Points on a hilly landscape, in no order, each with its height.
A ball rolls from a point to whichever of its 4 nearest points has the largest drop for the distance, and stops where none of them is lower. Distance is the straight distance between rows; heights are no part of it.
<471>: [ 18 -42  16  10  -1 -65 -24  11 -27 -40 -16  54 -12  33]  height 195
<442>: [ 19 -21  25   4  -1 -59 -15  16 -29 -17 -18  34  -1  19]  height 615
<511>: [ 29  12   2  -9  -8  -9   0  -7 -19  -6  15 -14  10  -8]  height 297
<189>: [ 28  -4  26 -21  42 -23 -56  22  -4 -20  46   4 -34  25]  height 709
<111>: [ 13 -24  25  -4   5 -46 -50  23 -13 -39  10  47 -26  29]  height 602
<347>: [ 20  -3  18 -10  -4 -40  -7  12 -28  -3  -2   9   4  -1]  height 190
<455>: [-17  -8 -12   4  -6 -11   3 -12  -4   2   3 -17   9 -22]  height 231
<339>: [ 28   9  21 -18  -4 -25 -30  32 -10 -13  20  10 -15  18]  height 245
<353>: [  7 -22  14  -1   2 -59   0   7 -31   1 -15  17   9   5]  height 298
<255>: [ 28  21 -17   4   8  33   3 -21  -8  -3  20 -22   7  -9]  height 401
<422>: [ -8  -8  -5  -1  -2 -27   3 -11 -15   2   3 -12  12 -20]  height 358
<544>: [-20  15  -7   4 -16  60  46  -1  32  26 -37  -6  10  -2]  height 708
<514>: [-33   1 -19  31 -32  14  38   1  28   7 -42   8  10 -14]  height 572
<52>: [ 13 -38  17  -1  -2 -59 -49  16 -17 -47   9  58 -22  34]  height 543
<78>: [  9 -21  25 -16  18 -41 -58  18  -8 -37  26  37 -29  27]  height 725
<562>: [ 35  17   5 -15 -12  -4  -8   6 -16  -3  22  -8   4   0]  height 253
<581>: [ 34  23   4 -21 -10   6 -10  14 -10  -4  37 -14   0  10]  height 388
<608>: [ 18  -9  26 -10  -1 -38 -38  28 -13 -22   8  32 -23  24]  height 452
<29>: [-36  -8 -19  19 -16   3  12  -7  19   4  -7  -5   5 -19]  height 520
<316>: [-19 -20   1  -1  -3 -44   4  -2 -25   7  -1  -3  12 -12]  height 36
<381>: [ -7   2 -14  11   8  15   1 -26   5   1   1 -21   7 -16]  height 545
<543>: [-20  16  -6  -2  -8  73  42  -4  31  31 -29  -7  11   3]  height 735
<490>: [ 34  23  -6  -9  -7  14  -4 -11 -11  -9  25 -18   4  -3]  height 536
<537>: [-38  -3 -21  19 -14  21  21  -6  26   6 -22   0   3 -15]  height 496
<329>: [-24  10  -8   9 -12  49  34  -1  38  20 -30  -7   6  -6]  height 603
<492>: [ -2  10 -16  12  26  50  10 -30  14  11  -5 -24   1  -8]  height 685
<27>: [-47 -13 -21  17 -22 -14  16  -7  11   3  -7  -2   8 -17]  height 495
<509>: [ 18  -6  26 -20  22 -26 -49  27  -1 -20  30  16 -31  23]  height 589
<191>: [ 16  13 -17   1  10  28   3 -26   0  -1  11 -27   7 -14]  height 114
<535>: [-22   6 -13  19 -27  33  50   2  31  17 -53  -1  16 -12]  height 779
<356>: [ 32  10  14 -18  -9 -22  -8  19 -17  -6  17   0  -5   3]  height 207
<95>: [-19  11  -8   6  18  60  21 -16  28  19 -15 -18   4  -4]  height 717
<437>: [ 28  13  20 -26   3 -17 -27  28  -6  -5  33   2 -17  22]  height 50
<330>: [ 10 -12   9  -8   0 -44   1   3 -30   2  -4   2  10  -7]  height 155
<523>: [-39 -23 -14  10 -15 -37  11  -4  -9  12   0   6  10 -15]  height 342
<43>: [-15  21  -4  -1  29  84  32 -17  15  40  -8 -16   4   6]  height 784
<599>: [ 21  21 -18   5  15  43   2 -29   0   0  14 -20   4  -7]  height 421
<443>: [-11  19  -8   4  31  77  25 -18  18  32  -9 -18   0   4]  height 781
<524>: [-40  -6 -24  25 -30  -1  27  -3  21   0 -22   7   4 -19]  height 38
<124>: [-28   2 -14  17  -8  36  25  -5  36  13 -23 -12   1  -9]  height 498
<615>: [-20  17  -5   0  13  71  32 -11  29  33 -15 -13   6   6]  height 756
<586>: [-24 -17 -10   6  -7 -30   4  -8 -13   2   1  -7  11 -17]  height 204
<448>: [-14   5 -16  10  13  31   8 -21  19   8  -4 -19   4 -18]  height 485
<181>: [ 15  -2   3  -7  -6 -28   1  -1 -22  -1   8 -10  11 -12]  height 181
<354>: [-30   0 -18  15  -1  19   8 -15  20   8 -10 -12   3 -19]  height 208
<538>: [ 19 -14  28  -2  -2 -50 -27  27 -19 -24  -6  41 -15  25]  height 561
<300>: [  4   3  -9   0  -2  -6   0 -18 -12   0   8 -20  11 -21]  height 607
<170>: [-14   7 -12  13  19  49  12 -23  24  14  -9 -16   6  -7]  height 635
<112>: [ 26   8   5 -13  -9 -23  -3   5 -21  -2  15  -6   8 -10]  height 23
<188>: [ -8 -22   6   0   0 -52   4   5 -31   4  -7   8  14  -4]  height 154
<215>: [ 19  -6  26 -17   7 -32 -41  31  -6 -21  14  25 -27  28]  height 451
<483>: [-20  12 -10   5   8  61  27 -10  30  19 -23 -14   2   0]  height 707
<81>: [ 34  24   9 -26  -1  -2 -21  19  -3   0  44 -11  -9  21]  height 338

Where does a ball stop that starts at each point below?
<543> => <354>
<443> => <354>
<43> => <354>
<538> => <437>
<490> => <112>
<581> => <112>
<111> => <437>

Write out the way that a ball takes from each point below.
<215> => <339> > <437>
<330> => <188> > <316>
<455> => <586> > <316>
